Each row is a point on a tangle of strands that fork and nearly touch. The rows are in no order.
Points whose rows are less than 73.7 apart are linked; no others are. Some points are linked to none.
Gasu: [  5   1 -15  16  17 -29   7 -30  35  23 -12  31  47  24  27  11 -13 -25
  28  10  12  -5  14 -26  14  -6]
rudin: [-25  27  18   1 -19  40  14  13 -13  -9  21  21 -41 -18  -9   5  32 -21
 -14  -3 -23 -10  20  37   2  10]
dupi: [-32   8  -1 -10 -18  32  21  29 -37 -31  22  -4 -29  -6   0 -26   9  22
 -31  12 -10   3  -2   5  -7  35]
pefat: [-20  -5  17  -7   6  14  -7  20 -40 -13   9  22 -12  18  19 -45 -12  28
 -13  -8   7 -21 -26 -11  13  18]
Tigul: [ -7  -9  21   5  -9  34  24  -8 -30 -30  30  29 -33   3  -8  12  36  24
 -29 -13  -5 -16  28  -7  -5  11]
buse: [ -6 -21  24  10  -3  24   9  -7  -2  10  26  48 -21   9  19   4  54  -8
  -5 -30 -20 -11   7  19  11 -11]
rikor: [ 19  -4 -27  -9 -31   3  45 -12   9  -6  17  -8  -5  -5  -4  24  44  17
 -15  26 -20  29   9   2 -24  15]
dini: [  1   3   7  12 -12   9  29 -30  44  26   1  12  -5 -18  -6  31  31 -18
   0  22  -1  12  18   8  -9  -4]
funi: [ 28  -3   8   2   6   7 -32  -2  -8  -7  -3 -19 -20 -15 -10   5  13  -9
  -5 -37 -16   2   1  37  -3 -42]
fof: [-14   5 -24  -4 -17  -1   7  35   9   9   9 -26 -10 -22  -8 -16  -3 -11
  -1   6 -16  28  -6  31  -7  14]
fasot: [-19  -8   0   1   1 -20  -9  19  24  25 -32 -19  10 -15  -3  -7 -34 -14
  21  12  19  19 -17  12  -6  27]
Muma: [-59  19  14  -3   4  -3  -9   0   5  17 -19  20  -6 -18  -7 -10 -26 -16
  24  21  24 -15 -14   5  13  25]
duno: [-32  16  -9  -8 -17  15  -2  44 -36 -26  21 -14 -18  -8 -15 -35 -14   9
 -14  -9 -12  -3   0  12   4  21]
desu: [-44  -3  14  -1 -12  10  17  11  -7   0  -5  -1 -16 -21   0 -13 -12  14
 -18  36  14  10 -22  -2 -13  47]
vebuz: [ 15   4  -5  19   1  -4   4 -19  17  10  16   8  -2   4 -14  10  20 -25
  20 -14  -4 -16  31  -5  13 -38]
Tig: [-23  -2   6   4  10 -13   6 -10  20  24 -28  29  35   8  34 -11 -36   1
   7  33  19   3 -27 -23  -3  25]
tof: [  3   1 -46  -4  20 -24  -5  24   0  18   1 -12  23  26  26 -34 -26  -9
  31  -9  -3   6 -15   2  34  -5]
ziri: [-23  -4  -8  -5   1   0  -2  27 -22  -5   6  -2   5   5   8 -44 -33  19
  -1   5  14  -3 -24 -17   8  27]
Zaru: [ 18   8 -17   9   4 -17   1  -9   3 -16   4 -31  17  -4 -42   3 -26  -3
   4   7  17 -18  23 -43  -1 -31]
Gazu: [ 32  -1   8  -1 -11  17 -10  -7   1  -8  10 -16 -26 -22  -7  16  36  -5
 -19 -21 -28  12  14  38 -16 -33]
zot: [-31   6  15   2 -12   9  26 -17   1  -6  -6  -5 -13 -28 -23  19  -4   9
 -17  45  27   1   2 -16 -22  30]
Sim: [  9  -4   2 -16 -21   8 -20  17 -41 -37   8 -37 -29 -26 -22   0   9  12
 -31 -18 -20  17   5  23 -27  -4]
kadoz: [ 47 -24  -6   8  -3   5  -4 -19  16   1  12  11   6  11  14  17  38   7
  -3 -35 -28  17  11  12  10 -40]
sena: [ 22   2 -16  10  27 -33 -18 -13   6   1 -20 -12  45  23  10   1 -44  -8
  21  -9  28 -13   1 -32   4 -24]
Fub: [-14 -15  12  -1  13 -27 -31  25   3  18 -33 -20   2  -2  -3 -15 -40 -16
  30  -8  23   1 -18  17  -2  19]
bovo: [-32   8  -8  20  -9   3  33 -29  22  18  16  37  11 -12 -14  10  14 -13
  17  25   5 -11  39 -25  16   1]
zize: [ 36  -2 -19  10  -8 -11  24 -21  45  13  -6  -5  45  14   3  39   9   4
   0  23  -4  27   7 -23  -8   4]
butob: [ 18   0 -19   3   1  -8   6  15  37  24 -20 -16  31  10  14  12  -7   0
   8  15 -10  31 -25  13   6  11]
gulip: [ 21 -17   9  -5   5   0  -5   8   2  15 -11  13  13  20  45 -13  -2  21
  -7  -2  -9   8 -33   0   3   0]
lefar: [-21  22  20  -5  32 -17 -31 -31   7   8 -10  30   2  18  -2  11 -10 -30
  34  -4  23 -42  10 -21  25 -10]
famiv: [ 26  -7 -33  -8  -4 -21   4   5   7 -10  -5 -39  30   3 -13   5 -27  22
  -5  10   8  25  -6 -26 -13   2]
Pagis: [ 50 -15 -18  -2 -11   2  10 -14  23   0  10  -2  11   6   8  24  33  12
  -7  -9 -30  34   3  13   3 -21]
mabeg: [ 36 -25  -3   1   5  14 -15 -20 -42 -37  25   7   0  18   1 -17  13  40
 -21 -35 -10  -5  14 -20   4 -26]
gibi: [-18  21 -16   8   3 -19 -11  19  16  21  -8 -21  -9 -17 -28   1 -13 -44
  30  -3   2  -5  11  29  13 -13]
Gim: [ 30 -17  22  -7 -20  11  25 -26  26   6 -15  -2  -3  -7   6  51  43  13
 -20  26  -5  27 -15  12 -34  14]
fuf: [-13  28  36  -4  -1  15   4  -4 -15 -22  -1   9 -27 -24 -48  19 -11  -8
  -6  -4  13 -38  19  -9   5  -3]
tik: [ 24  -2 -11   0   2  -9 -37  18 -15 -15  -1 -37 -10 -15 -24  -6  -6  -4
   0 -39 -15   5   9  26   0 -37]
Nogup: [ 22 -21  18  -5   6  -8  -5  -9  -2  -9 -21  -6  31  16  24   6 -30  32
 -23  13  24   7 -30 -35 -29  15]
zafu: [-64  10  25   0  -8   7   3  22  -3   8 -13  15 -24 -25  -1 -22 -17  -2
   1  25  12  -2 -21  15   4  44]
lodud: [-18   6  28   3  -9  35   6   7  -9   4  25  46 -38   1   8   0  50 -18
  -1 -26 -28 -19  10  38  12  -2]
fato: [-26  25 -19   4  22 -21 -13  -5  23  28  -4   0  -5   6  -6  -2   0 -51
  44   0   6 -16   7  17  33 -15]
bak: [-25  -4   9 -19  38 -22 -42  21  -3  31 -23   0  -9  25  37 -23 -12 -25
  27 -13   0 -13 -38  19  23   7]
Lurob: [-28  26  23   3  -6  -2   0   3   1 -10  -9 -13 -16 -36 -57  17 -21 -15
   5  13  20 -22  21  -9  -4   2]
fev: [-21  25  10   4 -20  27   3  18  -1   1  16  -6 -37 -35 -18  11  26 -35
 -10   2 -25   6  13  49 -14   1]
Vive: [ -7   8  -5   5  -5 -18  -6  14  14   4  -8 -38  -6 -30 -48   5 -22 -18
  11   3  15  -3  16   3 -11  -6]
buza: [-16  13   2  -6 -16  35  26  11 -38 -37  30  10 -30  -1 -14  -8  20  23
 -29   1 -11 -10  24  -5  -5  21]
lufed: [ 19   4 -28 -15 -28   2 -17  24 -25 -25  11 -49 -18 -30 -18  -1  13  -2
 -18 -18 -39  36  11  36 -23 -13]
Bok: [ 34   9  -1   3  13  -7 -29  -9 -26 -32  12 -16  -3   7 -34  -3  -9   6
   4 -37  -2 -32  24 -20  16 -58]
fafa: [-12   5 -16  -8 -22  13  25  29  20  19   7  -8 -14 -17  14  -9  19  -6
 -15  19 -27  34 -19  38 -10  22]
tidi: [-10  18  41   0  10  10   0 -27 -14 -13  -1  35 -12  -3 -29  17  -8  -1
   4  -3  28 -46  19 -24  10  -6]
manik: [-14  15  -6  -1 -22   4  -4  32   9   8   7 -32 -27 -39 -20   4   7 -32
  -3  -2 -21  21   7  49 -21   2]
Nogis: [-12   3  -6  14 -12   3  37 -36  36  20  -2  16  13 -16  -8  24   8 -10
   1  38  12  10  24 -23 -10  10]
ran: [  7  -3   8   0  16  -4 -28   4 -11  -4  -8  -7  -2   8   1 -11 -17   2
   8 -21  14 -16 -16   5   5 -17]
fesun: [-32   5   7   1 -13  28  26  18   7  24  11  27 -26 -12  27 -24  33  -9
 -10  13 -25  12 -14  35   7  23]
zuso: [ 22 -24   6   6  -1  13  -6  -9   0   6  21  32 -13  12  26   0  51  -1
  -1 -42 -32   5   4  25  12 -33]
tivan: [-13 -15  41   4   4  34  18 -14 -36 -26  18  47 -24   9   2   7  16  35
 -27  -6  15 -29  12 -28   3  23]
daroz: [ 10 -15  11 -15  -8  18 -17   9 -52 -43   8 -19 -24 -10  -6 -18   4  37
 -38 -19  -8   4  -9   4 -17   0]
fata: [ 28   8 -39  -3 -15 -13 -10  19   0 -13   8 -54  -3 -24 -28   3   1 -10
  -6 -16 -31  25  21  21  -5 -33]
nokub: [ 15 -11   3 -10  39 -19 -35   3   1  25 -23  -2   7  35  49 -10  -2 -18
  26 -26  -8  -5 -32  22  21 -20]
sapu: [ 18  -8  -6  -8 -19  24  11  -5 -15 -18  23  -8 -26 -12   3   5  48  10
 -28  -9 -33  20  13  27 -18  -9]
tebap: [  7 -13  17  -2  -3   5  14 -26 -25 -30  -5  -8  -1  -1 -14  19 -11  34
 -31  26  39  -7  -4 -45 -37  18]
Puz: [-32  -9  20  -9  20 -27 -38  34  -7  24 -29  -7 -14   8  15 -27 -26 -19
  32 -10  11  -8 -32  25   9  22]
nula: [ 29 -13 -10   5  22 -18 -17 -13  -4  -8  -4   7  42  38  30 -14 -31  14
   6 -14  15 -11  -9 -33   1 -18]
Gil: [-21 -19   7   2 -15  27  33  17  -9  19  22  42 -18   7  40 -27  42  16
 -22   4 -26   6  -6  10   8  24]
seniv: [-12  -2  11   2  -7   2  22 -36  -2 -12  -8   0   7 -14 -23  23 -12  18
 -18  43  37  -8  10 -45 -30  22]
tago: [ 23  14  -4  -7  -3  16 -20   4 -46 -48  23 -18 -17  -4 -33 -10   2  20
 -20 -38 -18 -19  29  -3   8 -37]
zuf: [-42  21 -10   4   8  -6   1  -6  -4   4   3  24  13   2  -6 -21 -31  -7
  24  22  22 -21   4 -25  21  15]
supig: [-14  -5  30  -6   7  28   3   5 -46 -28  17  40 -16  26  11 -27  -4  35
 -15 -14  11 -35  -5 -24  15  18]
gomo: [ 17   0 -33   5  12 -14   3  15  29  24 -12  -8  33  23  29  -6 -12 -12
  26   3 -10  20 -16  11  25  -4]
venum: [ 13  -3  10  -5  37 -19 -33 -10  20  30 -27  -2   0  23  31  12   8 -39
  32 -26   2  -8 -20  28  15 -26]
muvi: [ 12   2 -28   1  -3 -21   6  -7   2 -13   2 -36  25  -1 -29   1 -33  13
  -3  16  25   3  12 -46 -14  -6]
peg: [ 10  -7  21   6  -7  17  19 -21  37  24  -8  13  -6 -11  12  28  29  -7
 -10  14  -2  16  -9  20 -16   4]
dufu: [-19  -3 -23  -7  14 -17 -12  35 -16  10  -4  -3  13  19  22 -47 -35   6
  17  -1   9  -5 -29 -11  20  14]
dusos: [-16  -1  23  16   2   7  15 -37   2   1   9  47   4   1 -14  18   7  -1
   3  11  23 -30  30 -33   7   1]
lini: [ 52  -5 -23   1 -14  -9  15 -22  34  -4  -2 -23  30  13  -8  43  22  12
  -3  12 -14  27   9 -12  -8 -16]
roz: [ 11  -2 -20  -1 -23  12  35 -12  -3 -11  30  -4 -13  -9 -11  13  40   8
 -19   7 -16  12  28  -3 -18  -2]
kubom: [-20  10 -10   7  19 -23   0 -13  28  26 -28  20  43  12  28  -3 -35 -21
  30  24  22  -1  -9 -18   6  12]
Ril: [-10  11   6  -3  41 -24 -35 -23  14  21 -12  10   4  26  15   6  -1 -43
  38 -14  10 -26  -1   3  23 -19]
Dadut: [ 23   0 -27  20   0 -21  23 -21  48  19  -3  16  50  21  12  22  -6 -12
  18  16   0  10  17 -27  10  -6]
pumub: [ 29 -11 -10  -3   9 -23  -8   2  14  -6 -27 -25  54  16  13   7 -42  21
  -5   9  19  17 -18 -33 -18  12]
rifi: [ 26 -18  16 -12  20  -9 -29  14   4  30 -33   8  13  29  59  -9  -2  11
   3 -18 -14   5 -47  21  13 -12]
nam: [ 31   2 -17  15  17 -26 -11 -18   7  -6  -7 -21  32  16 -14   6 -32  -9
  20 -10  20 -17  22 -35   7 -44]
noru: [ -2  19 -13  -9  -4   8 -23  33 -43 -36  22 -19 -15  -3 -25 -28 -16  10
  -5 -35 -17 -12  13   9  14 -12]
fikuz: [ 28  -9 -14 -13 -25   1  32  -7  16   1  -9 -10  19   7   7  37  34  30
 -15  39 -16  37 -22   4 -25  25]
Biki: [ 18 -28  44  -1   4  11   3 -29 -12 -14 -14   8   0   5  18  19  -3  33
 -34  16  29  -4 -23 -29 -36  15]
dof: [ -2  -8 -27  -3  -1 -24 -21  38 -17  -8  -1 -40   6  -4 -21 -33 -39  10
  14 -16   6  11   2   2   1   6]
bev: [ 11 -24   8  -5  -7  16  14   5   2  15   8  21  -1  11  40 -12  22  28
 -22   2 -19  14 -20   3  -2  12]
faf: [  1   0  -6   3  -3  -8   7  -2  37  24 -23 -17  18 -14  -1  17 -14 -13
   8  18  12  22 -17   9  -9  11]
befeg: [-35  31   1  -3  18 -14  -7 -18  -5   2   3  34   4  13 -11  -8 -19 -16
  36   5  19 -38  15 -26  32   3]

A fork is a point with three links, a tip a point with one. Leave the first point through the second and follow the links. Name the first fork or tip that comes.
rudin, fev: nokub
desu, zafu: Ril
Tigul, buza: Bok
fikuz, rikor: daroz
fev, rudin: Tig
zot, seniv: nula

Follow the links from the first point to the second, and from the first to the third. Name the last point that the two ways share.
Gim, zafu, bev: Ril
seniv, Nogis, Fub: Ril
Gil, tivan, zafu: nokub
dufu, fesun, gibi: nokub

A fork is a point with three links. Follow the links from the first point to the second and name the forks in between, in order.
desu, dufu: Ril > nokub
Nogis, zafu: Ril
lodud, butob: nokub
gomo, tebap: nokub > Ril
